A landscape with many peaks, sampled at points; each row gives a point and its height.
A climber steps from a point to the highest of its 2 nearest points, and stops where none of them is higher. Distance is the straight distance between rows; heights are no part of it.
vizik: [ 11.6  -5.3 -18.4  12.2 -16.3  -3.0 -14.9  -3.4  -9.8  -6.4 -29.3  -6.2
  -8.9 -33.8   8.3  20.3  10.2  -8.7  18.9  11.7]  height 394
Per: [-26.6  31.9  -7.2  -0.5  21.1   5.3 -24.7   2.4 -18.0 -16.7   7.2   2.8
  -7.4  45.7  12.2   1.8  13.4  42.7  12.4 -28.8]  height 640
zati: [ -3.9  13.3   8.6   0.1  17.8  27.5  25.4   3.2  -7.9  16.2  14.0  17.2
 -11.1  17.9   9.3   5.7   5.6  18.6  -1.3 -59.1]  height 169
nitez: [ 17.0   6.1  14.6 -15.2  13.8   8.7 -27.9  -0.1   7.4 -28.0  22.3   1.1
  -3.5   7.7  -5.2   0.9  26.2   3.0 -12.5   9.8]  height 529
femam: [  1.8   6.2   9.5  -2.5  -7.0   4.8  26.9   0.1  -1.3 -10.9  17.8  -1.5
 -14.5  -9.7  -7.3 -13.9  20.6   9.9   7.9 -10.4]  height 299
dipu: [-28.8   8.9  -0.2 -10.7  23.8  10.1  -0.7 -11.8   6.7   0.7  -1.7  33.2
   7.0  44.4   9.1 -12.7  -7.8  21.0 -14.5 -11.4]  height 572
bafig: [ 27.1  -6.7 -16.6 -18.7 -19.2  -0.4  10.8 -10.5   4.9   6.3  13.6 -18.9
  17.2 -15.5 -33.9  -6.0  -8.7  -5.3   9.4  53.6]  height 92
mig: [-15.6   0.3  19.8 -22.8   2.9  -0.6 -10.2  -3.0 -19.2  24.6  16.9   9.2
  13.1 -33.2 -12.2  11.8  -5.3   1.7   0.6  15.5]  height 479
bubil: [-11.9 -22.0 -23.2  35.7 -20.3  -4.2  19.5  -5.7 -12.7   2.8 -25.3  -1.3
 -20.9  -7.6   8.4 -21.4  30.4  -9.3  25.9 -17.6]  height 434
besi: [-17.0  16.8  -5.2  11.7   7.2 -13.5 -37.5  15.4  -2.9 -33.6   4.7  -1.1
   9.3  -0.3   1.2   9.0 -11.7   6.9  -6.4   1.7]  height 555
Fetum: [  9.8   1.7  11.2   2.6  -6.6 -11.9  39.1  -4.2   6.1  24.8  12.7  -1.3
   6.3 -20.1   4.7 -20.0 -29.5  -5.5  -4.8  19.2]  height 367
teb: [ 14.1 -19.6 -15.8 -12.7  13.3  -6.0   2.1  10.3  20.0   8.5   1.6   5.0
 -28.0 -15.6  -6.2  -4.6   1.2 -21.6  -7.2  -1.6]  height 91
dazi: [-15.3  14.0 -21.0  29.4  -4.7  24.7  10.6   7.4  -6.1 -24.3  -7.5  -4.1
 -15.3  13.4  16.5  37.0  14.9  32.2  11.7 -56.4]  height 575
tizat: [-27.8  -6.1  -3.0  -7.6  34.1  13.6 -19.4  -8.6  -4.6  -1.9  34.7  32.1
   3.1  25.3 -24.8  15.5  -5.3   6.4 -14.0 -24.1]  height 392
lura: [-11.9  -6.0 -32.6  38.7   5.2 -21.3  25.7 -14.6  -0.7   3.2 -13.2   8.3
   0.7 -24.9   3.7 -13.2  -3.5   5.1 -17.2 -14.7]  height 457
pav: [ 21.6   6.5  23.3   3.3  -4.7   9.5  -1.3  15.2  -2.4  -0.6  12.0  -4.1
   2.8 -19.0   9.8  11.2 -40.4 -30.4   8.1  23.4]  height 348
kam: [  7.4 -27.4  32.8  -5.8  11.7   2.3   8.9 -27.0  18.9  18.9  41.3  11.8
  15.3  14.6  -9.2   7.5 -21.9 -21.4 -22.3  38.6]  height 663
ged: [-25.1   3.2  18.6  -7.6  25.0  11.4 -24.7   5.5   3.2 -17.8  43.2  14.7
  13.3  38.0 -17.2  12.2  -4.8   6.3 -19.2 -10.2]  height 411
gos: [ 21.7 -12.8  26.0 -22.3  -1.0   4.0  -8.2 -17.2  -2.7 -20.2  12.1  -5.0
   7.6   0.2  -1.8   3.3  16.8   5.9   0.0  29.0]  height 577
bapi: [-14.1   8.4   7.2   8.2  -4.0   6.5  18.7  19.1  -2.4 -15.7 -18.2  -0.1
  -0.2  21.1  18.6  -5.0  -3.2  18.9  -0.3 -21.3]  height 500
Vib: [-36.9   6.8  -7.8 -13.1  15.2  -3.0 -20.4  -8.1  -5.2  -2.4   0.9  20.0
  -6.0  47.9   3.0  -9.5   3.2  25.0  10.8 -21.1]  height 605
Zorag: [-17.8  -6.4 -23.6  25.6 -14.4  14.7 -11.3  19.3 -12.4 -31.6 -33.3  -4.4
 -20.2  21.5   7.5   7.0  19.8  -8.3  30.9 -29.4]  height 349
geb: [  6.0 -17.9 -12.6 -19.9  -9.9   5.8  25.5 -11.8  -1.4   9.2  14.8  -5.1
  19.5 -23.7 -40.8  -5.3  -1.8  -7.8  -4.1  26.4]  height 89
Lil: [-10.4  18.5  11.5 -12.5  12.2  -5.3 -56.7   3.7 -29.2 -10.3   0.1 -11.8
 -20.8  43.2  -4.5 -17.0  28.7   8.0  27.4 -27.2]  height 388
lubi: [-15.5  -2.8  36.0 -12.5  18.2   5.6 -41.5  17.9   6.0  -9.4  39.8   6.1
   5.7  24.4 -15.3  31.0  -4.9 -11.9 -25.3   6.2]  height 427
fim: [ 16.9  -6.4  37.5 -11.5  10.1  32.7  20.8  -0.2  12.0  10.4  15.2  11.8
  34.2  -5.5  -1.7  22.9 -15.2 -18.3 -34.1  11.5]  height 265
gela: [ 20.9 -29.7  29.0 -25.5  -2.4  -7.2  -4.8 -28.1   6.9  11.5  21.9  -6.3
  12.6   9.0  -5.7   2.4  -7.3  -3.7  -9.3  44.0]  height 624
Biki: [-15.2 -32.6   0.1  -1.0 -10.6 -14.6  -0.9  24.3 -24.3  -9.0 -29.3 -20.1
   3.3  -5.1   3.9  -0.1  11.3   5.1  -8.9  -8.1]  height 305
rak: [  1.0  16.1  14.4  -4.0   7.5 -23.4 -20.0   6.2  23.4 -19.2  -0.6  -5.9
 -20.9  32.8  27.9 -24.0   3.8  10.9  -5.5   6.9]  height 449
gifi: [ 17.3  20.1  -9.7  -4.4   9.3  -4.7 -22.9   1.0  16.1 -35.3  13.2   3.2
 -27.9   2.0   3.0  -7.8  33.5   2.6   3.6   0.4]  height 476
Tam: [  1.6 -17.9 -22.0  18.1 -16.6  -9.6  33.1  -2.0  -5.0  19.0 -19.1 -11.1
 -16.5 -27.1   3.8 -18.9  33.1   4.4   4.1  -8.1]  height 510
rivi: [  8.2   8.2  22.8 -25.9   0.2  -6.3 -17.3  -7.1 -12.1  27.4  23.7   2.6
  21.5 -28.7  -8.2  13.6 -11.8  -2.7   1.1  46.7]  height 532
seze: [-16.3 -16.6   6.1  -6.2  22.1   8.2  -0.9 -21.5  -0.4  17.5  23.7  34.6
   8.7  -4.3 -19.4   7.6 -16.6 -14.6 -21.1 -14.0]  height 358
bazop: [  3.6 -21.4  35.0  -5.1  10.5   5.2 -15.2  16.5   1.8  -5.4  37.3  -1.8
  11.4   2.3 -10.0  31.1 -28.1 -19.6 -26.7   7.3]  height 448
bak: [ -3.7   5.7  -6.8  10.6  -2.1  18.4  47.4 -39.4  14.9 -14.5 -20.7  20.5
  16.1   7.0   2.4  -7.7   2.4   9.3  -4.7 -29.9]  height 491
kurik: [ 13.4 -29.5  14.2 -35.6   3.2  -2.8 -25.9   7.3   3.3  34.1 -10.9  -2.6
  21.3  -6.6  -2.9  24.4 -16.2 -23.5 -17.8  39.6]  height 202
Laga: [ 10.5  16.0 -29.0  23.0 -15.0 -31.8 -14.3   1.1   7.4 -13.7 -14.4 -21.2
 -10.2 -26.6  14.3 -10.4  21.4   9.7   6.7  34.4]  height 464
zor: [ -6.1 -24.2  -1.9 -11.6  28.1  -7.8  -6.8   2.2  -0.8   6.0  -4.7  11.5
   8.6  11.7  -1.6 -18.9   0.1  -2.0 -35.2  -0.9]  height 65
vopu: [ -9.1   9.7  -3.4  -1.7  13.1  30.1  10.1  23.9  -6.0 -22.4 -21.1  -2.0
  -9.7  38.1  13.8  -0.1   8.5   8.6   5.1 -36.4]  height 474
Kor: [  0.2 -19.5  15.9  -6.0  -6.8  -4.7  -1.1  -4.9  17.5 -19.8  17.0   5.4
 -17.0   6.0   1.7  11.4 -14.0   6.2  -3.8  -9.9]  height 534
nupa: [-38.0  15.8  -8.7  36.7 -32.4   3.3  22.0   0.7  -3.5 -14.8 -19.9   1.5
  -7.2   9.5  14.9   4.7   2.6  13.7  33.7 -29.5]  height 334
bok: [-19.7  12.2  10.8 -13.8   7.0  17.8  28.6  -0.1  12.7  -9.6  -2.0  17.8
   9.6  33.1   8.5  -9.7   0.9  29.4 -14.5 -18.7]  height 538
Mon: [-20.3  37.6 -23.0  17.4  16.3  17.4  -6.7  18.6 -22.9  -1.0   4.6 -11.4
 -16.2  44.4  14.6   9.8  15.5  37.4  26.4 -45.6]  height 692
meko: [ 20.5 -24.3  27.0 -23.2   1.4 -17.8 -41.4   9.2 -24.6   2.1  -0.3 -30.2
   8.6  -2.4  -8.9  -7.3  15.9 -10.8 -11.3  20.3]  height 274
rem: [ 40.6   8.7   1.6 -29.9  -9.3 -20.3 -18.7  27.3   7.8  37.1   5.7 -33.1
   1.4  -5.5 -13.1  -3.9 -16.4 -12.8   7.6  61.0]  height 513
kibo: [-33.5  14.0 -12.0  32.0 -25.0  -4.4  29.9  -3.3  11.6  -0.4 -16.5  14.0
 -11.4  -6.1  11.9   0.8 -17.2  -2.6  22.2 -18.1]  height 360
fezav: [-12.8  11.0 -17.4  26.1   1.1  -2.5   2.7  -4.7 -19.4  -9.2 -22.2   1.3
   4.5 -11.4  18.5 -11.3  39.2  25.2   2.1  -6.5]  height 462
zov: [-16.8  16.0 -35.6  23.3   2.1  23.5  12.2  13.1  -9.4   1.2  -5.2 -16.6
 -16.9  36.0  11.7  39.2  12.7  46.8  16.0 -67.6]  height 600
zunun: [ 50.1   1.2  -2.5 -12.2   2.6 -16.7 -37.4   4.7  -5.0  39.2   9.6 -28.3
  25.0   5.2 -17.6   2.8 -26.4 -24.6   4.5  65.8]  height 547
retu: [ 39.9   0.8  23.3  -6.4  12.1 -19.7 -49.0  -9.6   5.5  18.2  19.4 -20.4
  12.3   8.7  -9.2 -10.9 -10.9 -35.2  -7.4  53.8]  height 522
pap: [ 25.3 -14.8 -27.5  14.7 -18.7   0.7  50.8 -16.3  23.3   3.1 -19.1  -8.9
  -8.5 -32.9  -4.3  -6.1  20.5  -1.5  -8.5  -4.2]  height 616
veguk: [ -7.9  -0.5  15.0 -35.7  14.9  -1.6 -55.9   7.1  -6.4  18.5 -16.9  12.5
   5.6   5.7  -6.3  -1.5  16.4 -24.5  -2.7  21.9]  height 117
Rume: [-16.1  -1.0  -2.1  -0.4   1.1 -20.6 -32.5  -0.1 -27.2 -13.5   4.2  -6.5
 -25.3  21.5  -1.3 -18.8  34.1  16.9  23.9 -21.8]  height 372
Zit: [-16.5  10.1 -32.0  37.6  10.1  -7.3  -4.0   4.2 -13.8  -8.8 -19.1   8.1
  -0.2 -10.1  10.1 -13.0   7.9   8.6  -2.0 -12.6]  height 526
lim: [ 39.3  -8.1 -20.8  11.6 -15.2  -7.4  51.0 -14.0  22.0   9.3  -2.1 -20.6
   9.8 -33.5  -6.7  -0.2 -17.6   0.4 -18.0  14.4]  height 723
dut: [-13.0 -13.7  -9.3  -9.3 -17.4  15.6  24.7 -13.2 -19.1  -3.9  -7.6   6.3
  14.8 -23.6 -27.5  -9.3  10.6  -5.9  10.4   2.3]  height 84
Figib: [  2.7 -24.0  21.4 -25.6  15.8   3.0 -39.5   3.2  -9.0   1.4  13.9  12.1
 -18.9  12.1  -5.1  10.5   7.6 -17.0   1.9 -16.1]  height 433
riku: [ -0.2  23.4  -4.4  -3.7  18.7  26.4 -22.5  29.9 -11.5 -20.7 -13.9   5.7
  -6.8  21.3  13.1  12.5  14.2   2.3   4.8 -30.1]  height 450
Laka: [ 22.8 -18.5  -2.3 -37.8  -6.3 -13.7 -32.2   5.8  25.3   8.2  -3.2 -11.6
 -16.5  -5.1 -12.1  -2.6   5.0 -23.6   1.8  33.2]  height 106
zuzad: [ 11.3  18.7 -22.6  13.9   0.5 -17.1 -17.1   8.2   7.4 -18.3  -4.0  -8.7
 -26.3 -16.0   3.5 -19.1  33.2  -1.5   4.2  15.0]  height 425
Bep: [ 10.2 -10.0  -7.9   7.7  -9.2  11.6  35.3 -42.7  12.0 -11.9 -19.1  16.5
  13.8 -12.2   8.1  -3.0  -6.8  -7.4  -2.0  -6.6]  height 543
Fiba: [-22.9 -11.3  21.5 -39.6  -6.2  17.3   6.1 -19.7  19.1  24.1   0.2  30.7
  16.3  -5.5 -10.3  21.2 -14.2 -12.3  -7.2  18.8]  height 553
bosud: [  9.9   1.4  -8.5  21.0 -17.3 -18.2  24.5 -20.3   0.8   6.8  -8.5 -10.1
   2.2 -35.0  26.2  -0.6   2.9  18.0   7.6  16.6]  height 468
pibok: [-24.6 -23.8 -12.8  16.0  -9.8  -9.7   1.6  15.9 -25.6 -13.2  -9.3 -14.2
  -2.2  -8.7  -3.7   8.2  17.1  19.8  -0.8 -30.9]  height 325
lan: [ -8.8  -3.5  11.4 -29.0 -15.2  24.9  15.5  -7.7  28.6   0.0  -7.4  26.3
  -4.5  -4.4  -4.3  18.5  -8.7 -12.9   6.5  -5.9]  height 494
bupo: [ 17.4   0.5 -19.3   3.6 -20.8 -35.0  -7.9  -5.7   3.7  21.1   6.9 -24.8
   9.5 -27.5  -2.0  12.5 -32.6  13.4  11.4  44.4]  height 571
Lugi: [ 19.8  -0.1   9.6 -11.6   7.5  19.3  26.4 -13.7  20.1   5.8  11.8  13.8
  12.3 -23.4  -3.0   7.6  -3.9  -3.4 -25.4  -0.8]  height 246
Luv: [-11.6  13.8  15.0  -9.9  22.5  16.4 -22.2   3.7 -12.9  23.4  -1.5  31.6
  -5.0   1.8  14.5   0.5   0.8 -20.8  10.3  -9.9]  height 135
naguv: [-14.0  -7.7  27.3 -27.9  18.1  -9.5 -56.5   9.7 -14.9   8.0   6.5   0.5
 -21.9  34.1 -13.0 -11.5  22.2 -16.0   6.8 -19.5]  height 405
gasir: [-29.0  -1.2 -13.0  -6.9  -3.7  20.0  12.1   5.8 -17.5  -8.6 -11.7  15.8
  11.1   5.3 -20.9 -11.3  10.7  -6.5  10.2 -22.0]  height 77
disa: [ -3.8  13.0 -28.3  24.2  13.4  12.3  30.3 -15.1   9.3  -3.4  -1.5   9.1
 -15.8  35.3  15.6   1.7  19.4  43.5  -3.0 -56.9]  height 395
Bime: [-31.2  35.2 -23.5  25.0  -0.2  15.2   0.0   8.1 -26.5   2.3 -13.6  -6.0
 -15.2  34.2  19.6  -4.3  38.3  35.1  39.0 -36.0]  height 626
zugov: [  4.3   4.8   1.4  23.6   5.6 -12.2  30.2  -2.6   0.6  15.1  10.1  -1.7
  17.4 -27.7   8.8 -10.2 -42.8  -2.8 -23.3  -2.0]  height 389
dako: [-15.0  14.9  20.5 -12.7  22.5  23.9   1.2   1.2 -18.3  22.4   7.0  30.1
 -10.0   7.8   9.5   5.7   0.9   3.8  11.0 -37.9]  height 152
pasa: [-31.4  16.5   5.1  -9.0 -18.3  -1.4   7.7  -0.5  14.0 -10.5  -4.1  12.0
  12.7  -2.7  -2.0  -0.7 -20.3   7.9   6.5  15.1]  height 679
kop: [ -3.4  13.9 -13.4  23.8  14.3  17.1  32.6 -34.0   3.7 -16.0  -1.1  21.6
  -1.3  16.9   6.1  -7.3   9.8  27.3  -6.0 -48.2]  height 436
Zites: [  0.4  -9.4   3.3  -9.6  -4.1 -22.9 -15.2 -16.6  28.8 -15.4  17.6   4.3
 -15.8   3.9   0.4   2.7 -21.6  -1.7  -6.9  20.1]  height 576
tifal: [ -7.0   6.3  31.5 -11.1  -3.2  17.8  33.5  10.8 -15.0  16.6  -2.8   5.2
  22.0 -12.9   7.7  -3.1  -8.6   8.4 -16.9 -11.9]  height 301
Vuzi: [-11.6  -2.2   7.9  -3.4  17.0  19.3  24.4 -33.0   6.9   9.9  25.6  31.9
  23.6  -7.9 -20.1  19.0  -3.9   6.0 -28.3 -41.3]  height 318
zubo: [  1.7  -2.8   8.4  -9.4  -5.9 -15.3  -2.9  14.3   1.1  20.2 -19.4  -9.8
   8.0 -16.6  17.1   1.4 -22.5  -3.3  -2.4  33.8]  height 221
gike: [ 41.0 -12.5  -2.5 -14.9  -6.0   3.1   7.4   4.4  -3.6  17.2 -23.3 -18.2
  -1.0 -27.6  11.1  -3.5  18.8  -6.9  -0.9  35.1]  height 266
melo: [-10.5  -5.4 -20.9   9.0 -21.1  -4.7   9.4  33.8  -0.6  -7.5  -2.5 -17.6
 -22.2 -24.4 -18.5 -11.2  22.0 -13.5  16.6  -5.3]  height 257
nezu: [ -6.8  23.7  13.1  17.7 -10.5 -36.3 -23.9  13.7   3.4 -17.2  -0.8 -17.8
 -23.1  15.2  17.4 -19.7   2.4   7.1  17.9   6.5]  height 419
pedaf: [ 48.7  -5.6  -5.5 -18.1  -0.5  -8.9 -15.0  -7.6  -6.8  60.2  12.9 -17.9
  32.0   4.9 -14.3  10.2 -38.1  -4.1   8.2  69.1]  height 574
fimir: [ -1.6 -18.0   6.2   9.6  -9.1  12.0  20.4 -19.6  -8.3  -5.0   4.9  15.6
  -3.6 -20.0 -11.4  14.6 -18.7 -13.9  14.2 -34.8]  height 465
fiten: [ 25.5 -28.8 -37.4  14.3 -29.7  -9.8  20.3   5.8  -3.0  15.1 -21.1 -30.0
  -1.5 -30.9 -14.9   5.7  -3.8 -11.2  17.2  25.0]  height 234
Noku: [  6.2  -4.8 -27.9  36.3 -12.9  10.3  15.2  12.7   4.4 -28.4 -14.5  -7.2
 -12.0 -22.5   6.6  20.5  23.6   4.7   0.3 -23.5]  height 545
zokev: [ 22.6 -26.1   3.9 -13.2  -6.4  -7.6 -13.5  18.6 -13.5  -9.4 -24.0 -28.8
   2.0 -14.0   4.0   2.9  21.5  -2.8  -4.8   7.6]  height 288
tator: [ 11.0   1.3  -4.9  12.1 -33.5 -24.3  18.0  -9.1   7.6  -2.4   8.8 -24.1
   3.7 -31.0  11.9  11.7 -17.9  24.3   9.0  25.9]  height 523
gure: [  1.9 -11.9 -40.1   9.2 -16.2 -17.1   8.0  13.0   3.2   3.2  -3.9 -10.4
  -6.5 -32.5 -22.8  -6.8  -6.5 -12.9  10.9  18.6]  height 243
kupem: [-21.3  -9.0 -32.8  32.3 -11.4  14.2   7.8   4.3  -7.8  -5.2 -27.3   0.1
 -30.2  23.0   6.1  -9.3  34.5   0.0  34.5 -40.6]  height 380
kovet: [ 51.8 -26.6 -40.3   3.6 -26.6  -5.6  21.4  -3.0  -6.4  21.3 -23.7 -34.1
  21.4 -19.9 -14.8  11.2 -30.2  -4.5  13.1  42.5]  height 225
buz: [ -4.6  -0.5   0.7  29.9 -14.6   9.2  46.6   7.5  -0.9 -14.3  -3.8  -9.7
   6.9  -6.0   3.2  18.3 -11.3  16.2 -12.9 -67.6]  height 601
nasid: [ -5.5   8.9 -15.6  50.9 -15.5  17.3  36.4   6.6   1.0 -29.9  -8.2  -9.6
  -2.7  -1.0  12.0  12.9   9.9  17.1   0.9 -53.9]  height 761
Gelep: [ 12.6 -16.0  17.9  -9.0  36.2  13.0 -15.6   6.1  21.1   0.1  27.4  18.8
  -7.8  35.4  -2.8  -9.1   5.7 -23.4 -32.1   7.9]  height 54
mifoz: [ 15.6  -3.0  16.5 -13.3  -0.7   2.5 -12.5 -15.9  -8.1  38.0  20.6  -3.0
  45.9  -4.9 -13.9  19.1 -31.8 -11.3  -4.8  65.1]  height 573
Kuru: [ 21.6  10.9   9.1 -10.3  -4.5 -12.9   1.6  24.5  -0.7  23.2  -8.0 -19.5
 -11.3 -25.3  22.6  -8.7   4.3  -3.7  -0.4  27.7]  height 240
tumap: [-16.7   3.9  11.0 -17.8  13.3  -2.8 -36.5   7.5 -22.5  15.1 -24.8  15.2
  -4.1   5.9  12.1  -7.3   9.8  -9.5  13.6   1.1]  height 124
dez: [ -1.5 -14.0  10.4  15.9  -8.2  11.1  47.1  -0.7   2.3  -0.9  -5.2   4.0
   4.8  -7.2  -3.7   7.2 -25.3  -8.5  -3.3 -50.3]  height 525
tumur: [ -6.1  15.3  -6.7  -1.2  11.2   3.9  27.4   7.9  24.2  19.2  -2.5  19.3
  -6.5 -25.3   4.4   0.7  -5.0  -1.2 -20.5 -20.5]  height 216
Lam: [-13.8  24.4  14.4  11.0  -3.0  13.6  48.4  -5.0 -15.8  18.8 -15.7  10.0
  22.5 -20.6  10.6  -7.3   9.2  12.3  -4.4 -36.7]  height 335
pusa: [-13.5   6.8  11.3  -5.0  -6.4  -9.8   4.6  10.5 -20.3   0.7  32.6  -1.2
  12.7 -34.1 -16.4   5.9 -10.1   9.1  -0.6   9.7]  height 435
mogeg: [ 12.3  -5.6  16.8   0.6  14.2 -20.4 -37.9   4.7   4.8   5.1   8.9  -6.6
   8.2  11.3   0.4 -15.3 -21.2 -29.9 -14.2  34.9]  height 511
sove: [  8.5  27.0  16.0  15.6 -13.0 -18.6 -27.2   1.7  -9.7 -26.9   8.4 -11.8
  -9.9  -1.5  17.7 -16.8  -0.8  -5.6  23.8  24.4]  height 396
Vede: [ 43.1 -14.0 -29.6 -15.8  -2.3  -1.2  10.6  -0.2  23.0   3.3   0.2 -17.8
   4.5 -11.8 -21.7 -14.0  -0.4 -13.0 -11.3  48.3]  height 96
dudas: [ -7.4  21.4   8.2  -2.6  14.8 -28.0 -59.1   5.7  -2.2  -8.3  -2.2  -7.4
  10.5  -1.0   3.0  -7.0 -13.6  -5.5 -14.6  22.8]  height 531
dibe: [ -2.2  17.2  10.6   9.8  -3.3  31.1  43.9 -13.0 -19.2   1.1  -0.3   1.1
  -1.9  15.7  12.3  12.8  21.2  32.1  17.1 -68.6]  height 153
Vip: [  3.5   5.6  46.3 -15.5  12.1  24.3  17.2  13.7 -11.6   4.2  15.3   6.1
  16.5   2.1   4.2  -3.1   0.9  -6.6 -15.2   3.7]  height 283
Kubel: [ -4.9  -2.2 -10.3   3.6 -12.5 -11.5 -38.2  12.3  -5.3 -11.3 -38.1  -7.0
 -23.1 -17.3  18.6  25.6  16.8  -6.7  21.2  -8.8]  height 347
savu: [-14.4  19.1  11.6 -15.7  -3.5   4.0  11.3   8.4   5.6  -4.4  15.1  11.3
 -14.0   8.4 -11.1 -33.9  15.0  -1.2  16.6  10.4]  height 324
Kati: [-19.0  30.4 -10.6  33.4 -19.6  17.6   7.6  14.4 -14.1 -24.2  -2.5 -10.4
 -20.2  20.2   7.5  -5.3  45.9  27.1  40.9 -27.6]  height 554
Gilim: [ 23.0  -2.9 -13.4 -10.5  -4.8 -29.4 -19.6 -17.4  26.7   6.3  16.8  -7.9
   6.3  -5.4  -5.8   3.8 -29.8   1.0  -6.4  51.8]  height 618
rig: [ 26.3  17.4 -17.9  16.5 -19.8 -42.8 -24.8   0.0   0.4   2.7  -5.3 -35.3
   1.8 -28.4   9.8   4.2  -4.1  15.3   6.9  48.7]  height 518
Vafo: [-20.3 -12.7 -14.2   2.4   7.9 -11.5 -15.9   2.7 -26.3 -18.2   0.6 -10.2
 -10.5  11.3  -8.9   1.7  39.3  37.2   2.4 -33.7]  height 350
Refa: [-26.5  14.3  -6.4  17.2  -1.8  13.0  10.3 -10.2  -3.4  -7.2   3.2  25.9
  -8.7  -2.5   2.1  15.5 -19.0   0.8  17.3 -42.2]  height 406
vev: [ 34.7 -31.7  -9.6 -27.9  -0.3   0.7   5.9  11.1  27.5  18.3   9.4  -5.4
 -11.3 -12.8 -21.0  -4.7  -6.4 -26.7 -10.6  30.1]  height 100
puveg: [-28.6   4.8  21.0 -12.0  -8.0  -2.0  -9.4  -6.9  12.0 -16.1  -4.5  15.1
   5.3  34.7   7.1  -8.0 -17.3   1.7   9.9  18.7]  height 724
gis: [-28.1 -11.2 -20.7 -11.3  -1.3   7.0  15.9   7.9  12.4  -5.3 -18.2  16.8
  -9.1  20.3  -8.3 -22.9   0.1  -8.4   5.1 -18.1]  height 72
Ril: [ -3.8  18.4   0.1  22.0 -14.9  -1.4  45.6 -18.7  -2.7  17.1 -15.8   2.0
  16.3 -37.0  15.1   4.0  11.1  17.9  -8.4 -14.7]  height 387
moza: [ -5.5  -2.8  12.7 -10.7   5.7  -9.9  21.3  10.1  -4.3  15.6   9.6  -4.0
   4.5   1.6  -3.2 -38.0  -1.1  -5.2  -5.8  26.8]  height 345
popo: [ -0.1   0.5 -17.5  15.4 -12.8  -4.1 -37.0  14.9  -5.1 -35.3 -29.8 -14.6
 -27.7  15.9   7.7  -1.4  32.7 -12.7  22.7 -16.9]  height 329
zopo: [ 15.3  10.5  20.9 -10.6  18.1 -24.8 -50.6  18.1  11.8  -5.7  -6.4 -10.4
 -18.5  40.7  12.5 -34.6   3.2 -20.9 -13.3   8.9]  height 477
tob: [ 25.0   9.8 -17.2  14.1 -11.5   8.4  41.5 -31.8  25.4   1.1   4.3   5.5
  30.4 -32.1 -19.8   1.4 -30.9 -16.7 -12.1  10.2]  height 648
tukev: [ 16.5  -4.7  -1.8  16.3 -13.3   3.0  17.5 -41.5  -2.2  -7.0   3.9   9.7
  21.8 -27.7  -0.7  10.0 -34.0  -6.4   0.4  15.1]  height 599
lub: [ 16.5   2.4  11.3 -40.5   5.9 -19.2 -60.9  -0.8  17.2   6.8  -9.5  -9.1
 -10.7   3.1 -15.8  -4.6  21.0 -26.8  -5.4  27.6]  height 111
rosif: [ 20.6 -20.9  13.8  -6.8  33.2   0.7  -1.4   1.0  10.4  -5.4   4.0   6.9
  -5.5  20.8  13.0 -23.5  12.0  -7.2 -33.5   4.1]  height 60
guzed: [ 22.8  -7.7 -13.5   7.7 -14.4  11.9  11.6  -2.3   2.6 -17.7 -16.1  -4.4
  -7.7 -37.4   1.0  26.3   4.5 -10.5   3.8  -8.5]  height 447
rin: [  1.9   1.9  33.2 -15.6  21.4 -20.5 -62.6  11.6  10.8  24.1  -5.5  -4.4
   1.1  37.8  -0.4 -22.6 -10.0 -38.3 -19.6  26.8]  height 495
repa: [-12.0  -0.7   8.4 -16.3  -8.1   9.6   6.1 -25.5  21.4  16.5   9.6  19.5
  31.5 -14.9 -15.2  27.1 -40.5 -15.0  -9.4  32.6]  height 598
gudet: [  3.5 -30.6  28.9 -15.0   9.3   4.7  -5.3   7.0 -12.2   2.1  30.5  -0.3
  -7.0  -6.3 -10.1  18.7 -13.5  -9.3 -13.2  -9.8]  height 480
koluz: [  6.6  21.4   7.6  15.8  -7.7  -1.3  -1.4  22.2   1.9 -15.3   0.2  -3.2
 -10.9 -15.4  14.7  -1.3 -21.1 -14.9  12.2  11.0]  height 371
zuzi: [-17.6  20.0 -23.2  23.3  15.3  -3.2 -23.1  -0.7 -12.7 -35.4  -3.6   9.6
   5.9  10.5   1.7   2.9  -0.1  19.0  -4.1 -16.9]  height 587
fodip: [  0.0  -4.4 -11.5  28.1  16.5 -12.9  26.9 -14.1   1.2  -7.9   1.2   6.3
  13.1 -15.7  11.0  -8.4 -23.0   8.1 -29.7 -16.3]  height 415
Seri: [ -1.0  14.2 -32.9  23.0  17.5  35.0  26.7 -19.0 -20.3  -9.3  -0.8  -8.4
 -17.9  52.1   8.3  -7.8  22.8  31.9  24.0 -58.0]  height 361
lidul: [-17.8  13.2 -15.7 -13.7 -19.4   4.8   3.1 -12.8  13.4  -2.8   0.4   8.7
  22.2 -21.9 -17.9  10.4 -23.4  -3.8   3.9  37.5]  height 636
vubi: [-14.1 -10.3  45.2 -13.3   7.8  14.8   0.6 -15.7  14.1   4.3  27.8  22.9
  13.6  30.1  -1.1   3.6 -16.6 -17.4 -15.1  19.0]  height 705
zukuv: [  5.4 -15.7  -6.2 -26.4 -10.4 -26.1 -29.8   8.3  -5.1  36.9 -21.4 -22.1
  20.5 -10.1  -5.8  11.8 -29.6  -8.3   4.6  47.5]  height 210
lele: [-23.0 -24.8 -11.2 -19.5   7.8 -19.3 -12.3   3.2  13.6  -2.0 -11.2   7.3
  -1.8  16.9 -12.4 -20.8  -6.3  -8.4 -16.5   4.2]  height 68
bugut: [  9.5  16.0  11.0  11.0  20.4  21.2  40.2  25.0   2.4  13.1   2.8   9.5
  -5.4  -6.0  14.8  -7.6  -0.4   0.5 -20.4 -42.1]  height 188
palo: [-15.2   0.5  36.4  -4.4  11.4   3.2 -22.7  -9.3   5.2 -11.2  14.0  16.2
  -5.4  41.9  11.3  -1.8 -24.0  -7.0   7.8   1.1]  height 767
Biben: [ -0.1   2.5  -5.9   3.0 -10.3   6.1  15.6  18.6  -7.1 -20.5   3.2 -14.0
 -20.0   0.8  -6.9 -19.1  47.4   5.8  15.9 -14.1]  height 277

Call two points neighbours if one is among the 2 nearest of the other. Go from one point of each pair to the other, from neighbour to neighbour, staying as high as possible. Name the lowest point that can't be avoided.
gudet / pedaf -> pibok
pedaf / Zit -> mogeg
Mon / nasid -> dazi

Write out the way that a climber takes from each point below.
zuzad -> gifi, nitez, gos, gela, kam, vubi, palo
bugut -> tumur, Lugi, fim, Vip, tifal, Lam, Ril, bosud, tator, bupo
popo -> Zorag, kupem, bubil, Tam, pap, lim
disa -> kop, bak, Bep, tukev, tob, lim
vopu -> bapi, bok, dipu, Vib, Per, Mon
